Each row is a point on a tangle of strands that fork and nearly touch. The rows are in no order.
In the rows, 100 means zero.
Points whose rows are less than 91 apart are linked; no others are. Some points are linked to none.
k936: 127 103 87 109 69 149 133 67 130 114 133 101 123 100 96 85 88 87 125 150 107 125 80 107 93 84 116 97 70 104 125 117 117 89
k488: 86 129 98 120 77 90 110 126 53 65 98 96 123 95 88 127 60 108 103 71 91 111 74 110 74 109 104 94 113 108 95 91 86 116
k147: 116 92 112 103 109 107 93 88 113 134 102 104 112 86 96 79 90 123 127 116 116 127 115 97 123 91 114 83 64 107 123 111 115 102
k398: 100 66 101 90 114 140 88 75 121 140 81 102 113 102 88 117 97 94 146 136 119 100 99 112 115 75 105 108 82 105 141 102 142 116
k334: 95 98 111 90 92 114 89 127 87 88 63 111 109 138 95 118 73 115 135 74 103 85 99 111 99 111 65 126 113 88 74 88 111 120
k170: 105 67 87 82 118 119 76 87 124 120 81 88 76 86 132 85 132 82 120 110 134 93 135 89 119 60 108 114 43 108 88 100 103 81
k204: 114 110 107 99 118 58 82 104 48 79 86 128 56 61 108 105 107 72 47 72 102 68 112 101 109 135 103 113 140 76 89 84 83 99
k776: 77 79 118 109 98 154 124 98 129 99 113 96 130 98 98 91 80 92 123 119 110 99 66 91 96 91 68 82 64 120 112 123 120 110
k130: 75 122 118 84 116 88 97 73 95 79 111 95 108 118 97 97 120 119 66 74 90 94 108 68 65 109 112 82 113 102 102 104 91 84
k767: 93 96 124 112 109 99 90 102 109 97 72 106 93 134 133 65 109 103 104 83 100 91 143 94 75 87 137 133 99 112 67 97 53 61
k206: 89 102 107 100 70 115 131 103 105 89 130 67 122 108 71 114 90 107 106 104 110 120 71 98 99 88 116 91 89 119 121 111 131 110
k162: 95 89 93 75 108 130 78 98 101 90 62 98 97 134 117 130 109 111 144 80 108 83 113 113 119 94 52 118 103 82 70 83 114 124
k882: 103 149 77 99 66 109 137 103 83 90 145 88 125 103 68 149 114 80 86 108 69 93 68 106 65 106 119 77 121 112 72 102 99 95
k226: 106 125 86 73 99 67 92 71 54 65 93 91 69 79 84 120 146 78 77 92 100 79 122 115 108 108 133 130 115 93 108 67 103 129
k693: 104 96 87 103 113 84 69 98 79 102 73 90 85 97 93 121 114 117 125 94 108 104 129 119 133 92 88 121 109 82 105 82 119 149
k175: 128 58 88 126 90 154 110 85 155 136 114 114 99 97 139 75 97 101 124 112 123 135 109 105 121 85 69 82 84 92 106 105 95 61
k14: 112 112 82 82 102 66 73 90 35 54 78 117 61 68 125 111 113 61 58 70 107 56 113 105 90 113 100 131 110 81 63 76 76 93
k164: 78 102 124 103 112 87 110 69 111 91 115 98 95 101 102 74 127 120 84 117 99 130 128 91 88 106 152 68 101 115 108 104 85 81
k185: 85 107 123 79 110 111 76 70 106 74 98 89 99 114 110 91 127 100 127 78 132 89 114 69 109 80 109 105 44 110 115 102 111 102
k526: 96 117 129 97 100 109 108 117 90 97 83 118 114 132 82 86 77 100 98 79 85 79 91 85 76 107 96 115 82 102 90 109 83 104
k128: 108 126 129 94 82 131 113 69 144 109 114 98 119 139 86 98 95 80 140 104 127 81 77 91 114 69 119 87 96 99 122 111 131 126
k892: 110 125 93 82 99 94 131 110 102 114 112 99 96 99 59 113 109 90 73 109 80 84 77 98 101 109 103 102 98 108 115 108 108 108
k33: 91 80 88 113 121 123 104 113 99 120 83 100 111 79 99 123 78 116 126 119 101 114 74 123 109 88 76 83 93 113 94 117 98 142
k131: 118 92 95 89 125 74 80 117 95 127 76 113 66 92 117 81 104 76 66 83 89 74 127 80 98 95 112 117 92 88 46 97 63 99
k418: 112 114 105 61 122 102 109 82 101 101 100 85 85 97 80 97 134 101 80 99 106 82 121 87 84 105 115 117 88 94 89 102 96 118
k575: 103 103 97 105 116 60 105 132 71 93 91 106 67 47 89 110 99 85 60 99 117 84 80 101 125 133 93 104 114 105 147 95 98 104
k479: 83 115 96 62 109 92 77 99 74 74 54 98 99 92 110 104 102 83 103 64 115 70 114 99 84 100 104 136 97 109 87 71 91 130
k99: 101 87 110 97 103 99 81 101 93 98 60 115 83 106 139 64 87 104 92 62 100 105 130 86 78 107 114 111 108 98 67 72 56 99
k452: 106 117 114 117 96 114 127 78 135 111 135 106 115 111 99 69 118 106 94 129 83 112 109 88 95 101 109 77 83 109 102 134 89 68
k891: 112 66 103 124 115 71 92 114 85 113 90 118 78 104 122 82 73 104 59 84 82 82 96 75 39 122 101 118 133 89 55 89 59 62
k602: 82 96 100 105 91 101 112 87 130 96 119 79 110 103 108 87 109 132 106 114 111 152 106 102 95 84 132 69 97 119 122 109 107 74
k298: 85 115 153 106 116 95 93 73 151 72 129 117 121 129 124 56 138 86 137 109 105 81 107 93 103 105 96 99 63 108 104 145 83 66
k982: 101 127 93 98 93 66 93 113 54 66 62 130 80 106 93 112 89 101 93 80 83 91 97 106 95 137 90 112 135 83 99 69 79 121
k245: 134 76 95 139 90 148 110 98 139 127 113 115 111 106 146 59 86 103 108 106 95 111 98 93 117 97 61 79 86 94 76 114 64 84
k899: 90 90 92 85 136 87 90 105 104 116 92 79 91 71 80 116 114 110 93 128 119 85 75 107 108 100 88 122 109 109 129 118 129 126
k506: 92 84 122 114 105 143 122 97 144 108 117 103 124 101 112 55 86 88 90 124 94 86 86 89 101 103 61 104 71 114 101 130 99 90
k504: 114 123 85 121 103 44 99 118 64 80 92 107 63 55 109 113 118 86 76 103 121 78 107 119 129 143 87 114 149 93 153 85 95 116
k667: 99 141 66 101 56 93 121 127 72 63 116 77 123 96 77 142 87 92 129 85 94 116 79 118 93 105 100 90 120 103 92 86 102 126
k46: 120 81 96 86 98 155 106 88 124 102 82 113 87 129 116 109 101 113 126 110 98 96 97 113 118 108 34 105 104 71 70 90 119 117
k829: 79 89 93 106 95 108 92 139 88 87 70 94 97 111 89 139 91 109 125 77 112 92 90 122 128 109 60 119 121 98 120 85 129 122
k482: 63 116 108 88 105 75 114 90 94 84 110 88 128 84 87 111 87 106 82 86 105 104 81 102 75 96 132 68 127 123 118 98 90 134
k108: 121 92 88 115 72 166 119 92 109 115 116 91 126 78 106 100 76 89 145 117 112 139 91 107 108 81 83 91 50 105 108 103 122 93
k886: 106 111 55 116 80 91 92 92 86 111 134 64 132 78 83 138 91 118 127 120 102 130 82 132 99 72 98 97 115 100 126 112 131 119
k494: 100 130 105 93 98 66 108 84 97 99 132 86 109 127 54 135 120 87 103 103 100 68 55 88 101 85 127 82 130 96 130 111 110 145
k859: 84 83 113 102 109 77 96 129 80 106 86 91 89 51 77 99 85 94 74 88 115 95 97 101 127 117 104 113 99 114 133 85 124 120
k792: 84 121 118 110 96 98 124 99 108 96 121 111 152 116 100 85 71 104 102 79 92 95 101 88 33 105 119 80 103 123 97 111 58 72
k917: 104 87 136 126 106 109 93 78 161 95 128 124 105 106 119 45 137 97 146 120 117 111 106 95 127 111 90 98 57 100 125 132 92 54
k212: 115 126 92 109 93 37 91 114 52 74 94 125 63 72 101 111 116 82 73 87 98 75 131 121 127 152 99 114 161 74 106 72 92 101
k747: 69 126 119 99 92 84 121 94 97 88 139 93 151 96 96 102 84 108 90 82 91 112 94 97 64 98 136 58 103 132 101 107 88 88
k570: 109 101 51 113 96 85 109 147 82 85 98 90 93 67 109 145 93 113 132 127 115 109 84 151 123 125 49 99 137 94 93 100 103 111
k390: 98 99 96 68 107 110 80 100 92 87 64 86 98 92 130 91 116 95 109 74 131 80 140 96 99 87 106 127 68 111 61 77 90 112
k240: 103 93 117 115 107 141 94 97 128 102 77 119 103 146 131 71 105 115 136 79 106 105 110 86 98 95 83 97 84 103 92 106 57 87
k775: 127 124 63 114 75 75 117 105 50 98 129 79 102 60 64 134 108 105 89 117 80 128 98 119 100 115 119 86 106 91 100 89 106 107
k881: 104 76 97 93 106 74 68 128 86 113 50 117 82 99 129 90 64 103 89 61 100 90 107 95 86 107 88 128 124 94 70 68 86 95
k729: 106 56 84 93 112 100 91 121 126 129 71 99 68 89 129 80 96 99 89 88 116 114 121 85 111 97 92 95 105 91 72 82 81 109
k737: 79 90 130 94 124 74 70 64 70 73 87 123 94 100 132 66 86 80 74 70 84 77 119 84 45 92 125 122 94 116 89 83 64 63
k624: 78 106 112 117 103 107 86 100 116 103 104 102 120 129 119 100 83 131 101 97 83 115 91 103 107 76 87 78 106 107 92 127 108 82
k411: 108 121 110 115 105 53 82 118 61 95 81 125 90 111 87 127 71 111 77 77 81 72 90 105 67 118 97 141 134 94 100 88 106 63
k923: 100 92 70 116 107 67 82 124 77 80 83 95 64 90 103 129 122 116 121 109 119 100 110 131 138 121 69 124 143 75 120 79 117 128
k427: 91 68 90 108 97 96 97 99 99 104 102 90 89 70 108 77 81 123 84 90 114 150 106 80 103 98 96 65 83 99 118 85 99 94
k962: 113 55 78 89 106 91 57 91 88 113 77 85 52 81 98 103 113 91 102 97 129 110 126 76 124 84 107 118 79 69 119 76 132 100
k239: 99 129 85 106 77 142 127 92 127 96 123 95 137 96 101 122 67 77 103 119 104 90 49 119 99 73 74 99 109 102 98 112 133 129
k515: 85 112 133 111 88 85 126 109 144 94 141 115 145 128 103 61 103 77 97 101 74 88 121 99 75 114 121 88 87 132 122 120 65 32
k706: 70 135 118 82 103 71 99 81 96 88 100 113 110 137 81 116 113 78 93 86 76 80 90 83 80 85 155 74 111 118 116 89 81 116
k662: 88 110 130 96 114 137 88 79 125 91 87 103 107 137 120 87 118 106 135 83 121 88 110 85 106 77 92 106 74 106 89 120 95 101
k349: 77 104 140 112 111 80 94 70 86 89 97 125 96 88 120 62 102 105 74 89 84 124 133 91 94 112 151 69 102 114 95 92 69 90
k725: 108 115 119 103 113 92 105 85 113 112 96 120 134 126 109 68 84 110 103 74 92 81 126 79 30 108 105 113 107 113 91 98 54 60
k421: 98 129 75 92 80 103 137 115 104 96 95 97 115 110 80 118 97 106 106 118 87 109 95 118 72 111 113 83 127 107 66 100 82 125
k663: 101 118 77 62 100 84 90 102 96 74 77 98 74 124 103 110 125 115 107 104 91 94 118 105 99 121 81 117 130 73 52 78 101 104
k389: 109 92 121 110 112 115 109 116 106 115 90 114 122 116 107 60 73 106 97 83 93 82 104 79 60 115 78 113 85 111 80 110 53 88
k2: 95 68 105 127 86 134 101 130 106 104 80 112 104 131 130 83 71 121 117 77 91 123 93 96 92 93 79 89 92 102 83 95 71 80
k464: 111 111 60 65 105 87 77 87 87 82 78 79 64 102 105 120 143 103 102 114 107 86 121 107 110 86 93 125 98 79 71 88 110 112
k44: 76 120 101 86 97 75 108 84 77 72 88 94 98 88 79 116 108 99 81 82 105 98 95 112 92 110 126 101 147 111 123 78 100 146
k119: 112 93 74 93 74 148 122 76 119 117 112 99 113 109 81 117 83 82 136 145 108 116 59 109 86 75 104 90 84 97 141 105 122 122
k491: 98 130 83 105 84 115 134 95 104 102 126 97 126 105 88 112 110 109 79 112 74 107 101 95 53 113 108 67 114 109 68 108 76 88
k513: 117 129 72 100 78 100 127 99 67 88 152 60 114 68 65 146 113 87 102 117 87 125 73 110 79 100 131 98 103 110 91 106 111 104
k724: 94 112 98 87 118 71 60 74 86 101 105 82 85 104 88 113 132 98 98 115 92 86 108 97 126 65 121 118 77 98 125 109 124 112
k335: 90 104 106 109 119 66 85 108 67 95 86 108 72 82 103 103 103 108 48 88 89 92 101 96 99 118 103 100 129 87 82 99 91 98
k644: 76 107 129 105 110 102 87 88 102 64 90 100 101 117 141 68 130 95 117 80 124 86 137 99 89 77 139 123 60 122 74 106 57 67
k55: 112 96 109 103 118 84 74 103 74 107 74 98 77 89 104 95 104 118 89 85 100 101 119 95 128 101 101 108 99 84 79 93 96 128
k875: 108 119 87 103 84 100 100 82 106 99 120 82 110 129 62 137 104 96 129 114 112 80 52 103 113 82 90 98 125 82 135 111 138 148
k595: 124 106 81 109 86 120 115 108 105 119 110 97 108 86 99 92 83 112 92 107 85 121 95 98 105 100 74 83 80 95 81 111 104 99
k6: 92 118 91 108 114 72 102 109 74 89 92 94 95 75 84 120 105 127 79 102 103 103 92 115 98 120 100 96 136 99 101 103 95 132
k934: 111 117 79 83 75 84 131 146 96 88 99 88 99 95 65 130 104 99 121 118 107 91 93 133 127 135 88 127 129 101 104 84 130 125
k697: 63 116 132 77 121 66 80 68 60 63 103 123 95 96 98 97 110 66 56 74 68 70 102 99 86 100 141 103 109 119 118 84 89 100
k107: 110 71 73 78 90 125 92 89 101 136 92 93 121 109 71 121 95 92 145 145 122 102 76 112 92 90 125 117 102 96 154 97 133 128
k193: 84 75 97 94 130 94 87 105 121 125 104 96 95 74 95 98 92 104 92 141 94 99 65 105 117 87 75 96 82 110 124 127 127 103
k270: 102 65 79 80 105 111 96 101 110 109 82 70 85 92 93 111 109 133 112 117 127 128 116 116 104 99 92 111 121 86 106 84 135 113
k255: 121 107 76 104 89 111 95 88 97 119 109 91 110 99 73 120 93 121 123 124 101 110 86 115 116 93 77 108 102 83 124 111 140 129
k120: 125 70 110 115 113 141 93 64 147 127 109 123 95 102 122 61 121 111 145 118 133 120 110 90 118 96 85 98 67 89 121 117 99 64
k538: 106 113 77 93 86 60 107 138 72 78 76 118 81 95 91 110 91 112 111 107 90 109 108 123 126 140 84 103 138 80 79 68 92 119
k138: 91 93 121 94 125 56 88 96 96 111 112 110 78 88 90 81 105 92 69 113 68 102 104 80 116 99 115 76 69 100 113 110 100 92
k876: 73 107 122 71 126 51 92 87 87 89 112 103 92 87 83 100 118 79 61 101 73 91 93 96 108 102 135 94 92 122 142 91 103 110
k126: 88 100 127 101 117 87 66 85 64 78 78 107 78 102 117 79 108 99 83 78 95 95 121 82 116 88 121 106 71 96 83 96 83 107
k303: 134 75 76 108 89 78 98 110 66 125 105 87 86 57 70 96 84 112 89 123 114 131 105 104 106 113 120 99 90 76 121 91 119 109
k51: 115 99 103 145 86 119 102 103 139 119 118 121 127 118 137 50 87 99 97 100 83 105 108 86 95 101 77 85 99 101 79 125 54 42
k176: 94 126 84 108 100 106 112 117 96 95 121 88 124 71 85 134 81 95 102 112 103 91 41 113 99 93 62 94 102 114 108 134 118 121
k290: 111 50 70 104 112 78 79 128 83 108 65 101 57 65 105 124 102 102 122 106 131 107 108 113 142 124 68 107 123 71 105 66 114 130
k481: 100 137 128 73 94 110 108 92 127 111 110 96 127 136 79 104 99 75 110 83 105 55 85 88 104 76 109 110 102 108 105 113 123 123
k688: 73 55 104 96 142 113 61 109 92 107 59 95 71 91 131 113 110 100 109 89 110 89 97 98 126 76 79 108 82 104 88 92 96 116
k439: 67 103 110 81 97 89 86 91 94 82 72 100 105 94 113 85 86 110 69 57 100 109 116 100 74 102 116 108 137 119 110 73 97 97
k74: 103 90 124 110 114 111 98 94 125 106 98 104 70 119 111 62 130 91 107 119 95 103 127 81 118 87 123 103 60 100 92 121 78 80
k728: 106 103 112 63 107 107 121 63 139 111 136 90 116 116 75 87 119 81 103 123 106 85 74 75 81 92 114 96 82 114 138 118 114 106
k246: 81 92 127 71 116 100 103 85 146 99 112 96 108 113 97 73 119 81 124 119 105 91 93 76 97 95 108 91 51 123 139 118 106 101
k937: 126 105 89 110 83 78 116 107 75 120 119 94 88 73 72 101 97 110 63 101 85 128 126 98 109 111 130 79 97 89 96 88 107 95
k20: 86 123 127 125 80 119 134 89 162 86 140 116 139 129 110 60 109 76 109 126 87 94 96 101 95 99 107 93 92 121 117 135 78 57
k449: 115 114 96 62 87 130 106 77 125 93 96 79 91 137 80 113 130 93 126 111 117 80 99 96 108 90 96 130 98 86 102 99 142 126
k447: 86 127 98 73 94 88 89 59 74 68 85 93 80 93 101 102 134 83 78 84 94 96 135 103 100 83 156 110 109 113 102 71 91 118
k262: 85 108 103 79 103 112 96 87 88 63 90 76 93 108 122 92 134 95 89 87 123 75 131 94 87 74 127 125 59 112 66 104 83 93
k709: 106 113 106 91 75 125 118 115 106 92 80 103 114 133 79 111 83 115 141 93 103 104 107 112 108 106 88 99 103 89 83 92 113 138
k56: 67 112 135 78 120 78 102 77 127 86 134 97 120 127 106 80 126 98 81 97 81 83 108 77 70 101 118 83 92 120 111 119 90 69
k13: 89 56 116 116 118 120 88 123 135 140 85 116 91 112 137 77 84 96 107 109 91 108 103 105 128 72 89 87 84 110 82 116 86 85
k223: 85 50 130 129 105 155 105 109 130 125 100 108 106 110 128 96 81 103 110 116 98 114 89 121 132 77 71 93 81 108 88 115 120 85
k139: 135 48 92 93 101 149 95 74 122 148 87 104 100 97 115 116 95 114 137 131 116 115 119 133 124 93 65 109 105 73 92 87 139 104
k487: 101 101 99 110 86 166 121 86 134 113 99 116 134 105 123 116 67 93 110 113 99 103 85 132 119 78 54 104 104 99 89 96 132 117
k699: 84 134 108 118 100 70 115 105 48 78 122 123 119 100 65 147 104 92 66 85 74 72 81 115 78 124 145 80 146 110 113 87 91 117
k827: 106 76 126 142 107 87 95 105 120 104 120 112 115 126 123 47 102 95 83 104 78 85 124 67 76 118 99 86 104 97 82 122 29 37
k872: 104 148 83 119 67 135 114 91 96 89 136 93 131 93 102 122 80 76 98 114 68 111 61 110 98 73 87 94 90 108 76 122 117 97
k426: 104 110 85 92 107 66 103 113 93 103 110 70 93 85 67 130 129 110 91 111 118 82 81 114 116 110 102 136 137 104 146 102 133 123
k552: 114 81 84 140 74 128 125 115 115 104 136 77 101 86 119 67 99 95 95 115 95 140 111 88 93 93 97 73 79 99 68 121 64 58
k578: 108 127 67 95 69 75 140 133 67 57 115 86 94 80 73 144 106 97 105 109 108 109 75 124 101 141 97 101 131 103 113 83 100 113
k203: 79 120 121 76 104 87 98 113 97 102 87 96 119 109 67 115 92 82 109 72 109 60 82 88 106 94 110 114 96 119 127 94 114 141
k770: 110 147 137 97 89 122 126 84 137 114 125 111 145 129 89 85 93 99 104 88 102 75 106 99 88 91 117 96 108 110 89 129 109 98
k221: 75 86 121 106 122 107 97 116 90 105 73 106 114 86 96 93 72 114 111 94 110 103 88 95 107 101 91 89 78 119 100 101 90 138
k777: 133 89 110 94 97 133 84 91 115 116 90 94 85 123 121 85 116 123 118 85 115 106 136 91 133 93 77 111 92 74 63 101 120 94
k436: 96 106 90 74 95 105 96 92 105 87 92 79 86 130 67 138 129 85 128 107 118 75 66 92 112 86 97 124 105 91 136 96 135 140
k600: 70 69 119 92 136 98 62 111 120 111 72 112 86 114 138 78 96 88 110 92 90 92 105 87 117 75 87 95 62 118 94 104 84 87
k230: 119 93 54 103 97 63 99 118 75 113 112 76 96 54 78 123 105 114 108 123 129 104 90 126 105 128 85 123 131 89 152 87 131 120
k510: 90 80 130 89 115 108 93 94 141 120 113 103 106 97 106 71 96 86 99 127 90 91 93 92 125 92 79 101 55 115 117 128 136 86
k629: 125 79 100 103 104 135 90 84 120 136 86 104 109 106 112 99 94 132 134 99 116 123 121 105 129 90 77 90 85 88 103 100 124 107
k469: 103 126 105 122 85 95 100 122 76 107 119 110 131 103 91 108 65 111 73 87 64 91 78 103 81 102 82 100 99 105 73 124 104 64
k394: 114 97 107 103 100 67 107 85 77 111 139 98 96 87 69 96 102 107 70 121 71 121 99 91 107 104 134 73 73 96 131 106 117 83
k963: 82 117 90 113 84 117 116 125 77 77 111 80 119 81 101 107 76 98 104 86 87 130 78 100 73 92 96 85 83 119 77 107 80 96
k508: 91 125 111 84 109 78 78 65 95 88 103 86 91 107 104 96 140 105 94 101 102 101 138 93 117 69 155 106 78 111 105 100 106 89
k26: 96 113 130 103 122 110 126 77 130 100 145 102 122 124 90 73 140 100 76 109 83 79 129 84 71 117 119 85 97 107 97 128 68 63
k801: 113 58 73 89 107 136 84 80 108 134 88 103 97 94 93 142 103 104 133 132 112 93 87 134 118 95 42 122 118 71 127 91 154 110
k756: 71 93 88 98 98 76 70 97 83 81 75 93 82 79 108 98 92 111 72 64 104 117 103 99 116 101 90 102 137 102 130 74 113 109
k632: 100 132 92 130 91 81 108 142 64 88 108 108 97 98 84 133 86 104 70 103 73 92 62 110 107 111 85 97 107 99 97 126 101 76
k606: 93 85 113 104 99 114 112 76 150 101 119 102 104 116 105 73 122 115 145 136 128 137 99 105 97 93 134 88 77 110 145 121 107 66
k649: 105 117 105 85 89 86 107 103 62 80 74 127 77 109 83 97 99 85 70 69 71 95 122 93 84 134 121 104 114 86 91 62 78 102
k534: 71 118 130 101 110 72 102 92 72 84 96 133 115 117 86 99 79 89 73 77 64 85 97 93 57 106 143 90 109 115 115 87 74 89
k789: 103 66 79 92 109 79 79 148 102 117 58 111 65 77 119 108 83 93 96 79 119 97 109 105 128 114 80 111 129 85 72 71 98 117
k972: 107 79 116 108 123 99 97 94 129 108 115 89 97 104 127 45 124 106 78 90 110 94 132 63 88 110 91 96 96 93 75 118 48 66
k674: 135 62 103 118 108 118 92 116 128 143 99 105 94 114 150 60 86 109 99 84 95 91 99 75 104 108 77 92 102 86 52 111 53 98
k890: 132 73 95 105 102 102 86 119 102 117 85 111 73 127 143 84 92 121 101 86 84 94 104 86 100 118 82 102 120 69 29 95 72 103
k93: 110 82 63 110 97 95 86 113 108 109 94 92 69 105 107 125 107 129 84 107 94 124 91 107 120 94 60 86 133 68 83 104 121 88
k640: 105 128 78 119 88 73 115 114 38 75 133 91 96 54 82 138 107 103 56 94 85 113 90 112 91 135 109 78 124 97 91 88 95 91
k584: 130 125 58 90 56 109 134 122 100 92 121 94 105 92 74 131 94 87 117 134 88 104 75 137 125 119 72 120 116 91 95 96 139 110
k478: 97 105 48 112 83 109 103 121 92 89 116 68 108 75 98 152 95 110 121 121 101 127 71 145 108 85 66 98 127 98 101 108 124 107
k438: 93 69 132 131 118 82 96 101 79 94 109 119 94 116 112 63 87 97 60 89 68 89 111 67 52 122 115 97 103 94 79 99 46 58
k499: 144 81 61 118 73 95 109 131 72 113 112 83 81 58 85 116 81 106 112 124 107 137 101 117 124 110 92 98 92 69 75 95 120 106
k186: 98 108 64 87 109 68 75 90 67 63 80 75 54 79 98 129 152 87 93 109 120 79 109 118 118 92 109 143 111 89 115 82 113 122
k668: 118 133 99 112 100 56 107 147 61 87 94 118 91 93 88 132 83 100 68 85 96 65 82 112 96 140 86 118 135 95 113 102 96 69
k211: 110 116 94 85 102 73 76 94 56 76 76 122 69 110 107 101 109 78 63 65 80 70 123 83 71 116 107 124 107 76 65 68 78 76
k742: 107 142 74 113 88 98 105 127 94 103 101 109 129 92 91 137 74 100 119 106 92 78 65 134 114 101 54 106 128 96 91 120 115 133
k769: 125 94 74 103 71 96 119 150 91 101 92 106 81 94 96 109 81 105 109 113 87 120 102 118 125 124 77 99 112 79 49 87 101 106
k178: 93 132 125 80 112 76 90 111 73 91 87 115 113 123 75 116 84 86 93 64 89 52 91 96 77 102 114 134 106 107 104 100 98 111
k67: 90 99 94 117 81 90 109 116 91 105 88 110 98 108 107 88 87 109 59 86 79 121 123 89 65 115 124 82 125 101 72 81 68 66
k259: 60 114 135 73 118 77 71 73 110 64 105 98 110 122 124 82 117 95 109 78 102 86 112 76 90 84 113 93 62 117 111 110 93 84
k231: 99 61 80 108 113 114 78 106 93 115 78 97 78 103 94 152 114 108 134 96 111 94 100 125 139 96 38 112 115 76 130 83 137 114
k428: 98 138 112 116 91 143 118 71 160 107 112 127 138 128 125 83 86 95 115 113 106 95 91 112 98 76 93 88 109 106 96 124 99 99
k376: 82 104 89 121 82 81 87 140 83 101 71 107 107 112 104 116 59 116 87 75 81 115 96 118 103 89 100 109 128 108 97 89 106 83
k839: 96 83 135 98 122 86 105 97 116 99 125 101 98 96 110 49 119 89 68 76 100 95 147 73 92 114 123 93 79 103 103 103 67 58
k19: 99 99 124 95 97 97 106 80 64 82 97 132 93 90 99 72 89 84 48 51 73 98 135 89 68 127 129 88 120 97 101 64 77 74
k256: 92 125 99 128 79 146 117 104 111 94 122 97 137 102 117 95 71 87 125 105 86 124 82 109 90 74 93 80 74 119 74 127 82 91
k402: 103 99 89 94 106 113 98 105 101 95 72 104 79 130 115 93 109 124 97 97 86 105 100 88 83 112 79 94 114 82 60 97 73 107
k929: 118 85 64 89 114 69 82 108 103 106 89 92 42 83 96 114 125 103 67 115 110 103 99 89 113 106 87 106 124 62 92 101 114 95
k331: 99 49 94 84 118 110 78 109 117 134 82 79 69 80 95 96 113 92 98 119 125 99 112 87 122 83 105 123 80 93 114 97 146 89
k610: 129 75 74 132 81 147 109 111 92 105 119 90 87 81 124 122 80 104 104 124 88 135 71 129 120 85 57 93 96 76 51 113 116 95
k318: 95 99 97 103 117 100 63 79 101 114 90 87 98 117 92 120 114 119 122 107 100 99 105 106 132 65 89 110 93 92 124 111 132 123
k739: 118 60 79 122 87 109 113 109 122 122 123 90 85 76 112 68 88 103 95 113 119 151 113 76 103 94 107 66 76 88 100 105 84 69
k533: 82 86 153 116 122 84 85 95 85 88 98 110 97 108 119 61 91 121 89 88 93 115 114 84 107 106 121 83 72 107 89 109 79 94
k18: 99 101 100 75 100 70 109 70 109 107 138 82 122 109 65 113 104 93 109 115 108 96 51 76 86 86 126 73 99 112 152 108 115 131
k915: 107 103 96 121 108 73 90 124 79 119 92 128 99 100 107 98 65 110 66 88 65 84 74 85 59 110 81 100 111 99 72 109 75 61
k638: 111 83 84 96 83 128 112 105 105 128 95 87 124 74 79 104 79 106 134 108 119 131 100 98 106 97 103 90 63 116 131 91 127 113
k838: 65 117 112 115 106 73 108 102 61 77 114 122 120 99 85 128 82 100 61 91 72 84 69 103 39 118 129 80 131 120 100 95 82 77
k422: 106 75 69 114 93 134 100 110 108 113 103 90 90 94 109 133 85 117 103 113 98 126 76 133 124 83 44 93 116 84 94 108 132 96
k243: 97 126 138 105 72 108 129 72 150 97 149 106 135 131 97 85 93 73 141 119 114 94 63 99 105 75 136 58 88 112 121 130 114 103
k183: 75 107 132 74 105 103 121 88 105 76 92 103 101 109 94 74 111 77 81 68 104 91 124 88 72 107 149 107 95 127 120 77 72 104
k462: 108 76 107 66 94 98 91 79 104 128 112 85 122 110 73 96 105 96 129 138 126 108 81 92 90 89 156 116 82 116 164 104 129 109
k517: 73 83 115 108 106 106 123 124 85 87 103 92 113 74 99 79 71 106 88 92 100 117 82 91 79 112 97 83 74 123 97 107 75 110
k692: 117 112 93 135 75 121 127 102 116 113 144 104 125 96 107 70 99 85 75 115 68 109 114 83 88 105 93 71 82 104 76 123 63 44
k34: 126 64 73 81 104 88 71 101 112 116 78 96 53 83 122 90 111 80 95 80 129 107 138 63 123 90 105 105 82 71 73 74 99 107
k264: 94 96 92 87 99 78 81 76 94 101 97 87 95 80 92 90 99 122 83 85 109 131 115 87 111 97 111 86 105 102 144 76 117 111
k702: 98 101 128 120 94 161 118 83 151 116 97 128 125 122 123 87 83 91 121 116 107 101 101 121 129 75 85 106 86 112 101 112 123 100
k473: 126 91 79 71 85 109 135 106 102 108 97 88 93 86 66 90 101 110 112 121 111 121 113 99 89 132 108 99 92 90 101 79 109 123
k21: 109 46 97 100 117 122 84 123 123 144 85 91 79 77 108 109 93 101 96 104 124 93 103 100 137 91 67 113 100 86 83 104 145 99
k793: 96 116 92 81 94 112 134 100 121 99 85 97 102 110 81 92 106 106 110 104 105 115 109 93 75 106 121 81 99 111 106 91 75 130
k441: 102 87 102 76 110 139 85 74 138 128 83 90 102 104 110 99 123 85 139 113 127 91 121 98 122 69 109 123 63 116 121 101 134 89

A fork is a point with three links. Follow the links from the first point to the second and name the forks in between, in order.
k13; k923 -> k702, k481, k335, k55, k693
k706; k793 -> k534, k937, k775
k478; k185 -> k255, k318, k245, k51, k692, k452, k56
k164; k552 -> k55, k693, k318, k245, k51, k692

Follow the links from the first point to the second, and from the first to the third. Name the last point that the two ways share.
k2; k739; k164 -> k692
k728; k211; k33 -> k335
k606; k426; k756 -> k318
k982; k34; k20 -> k693
k632; k776; k422 -> k255
k226; k506; k504 -> k318
k513; k552; k881 -> k693
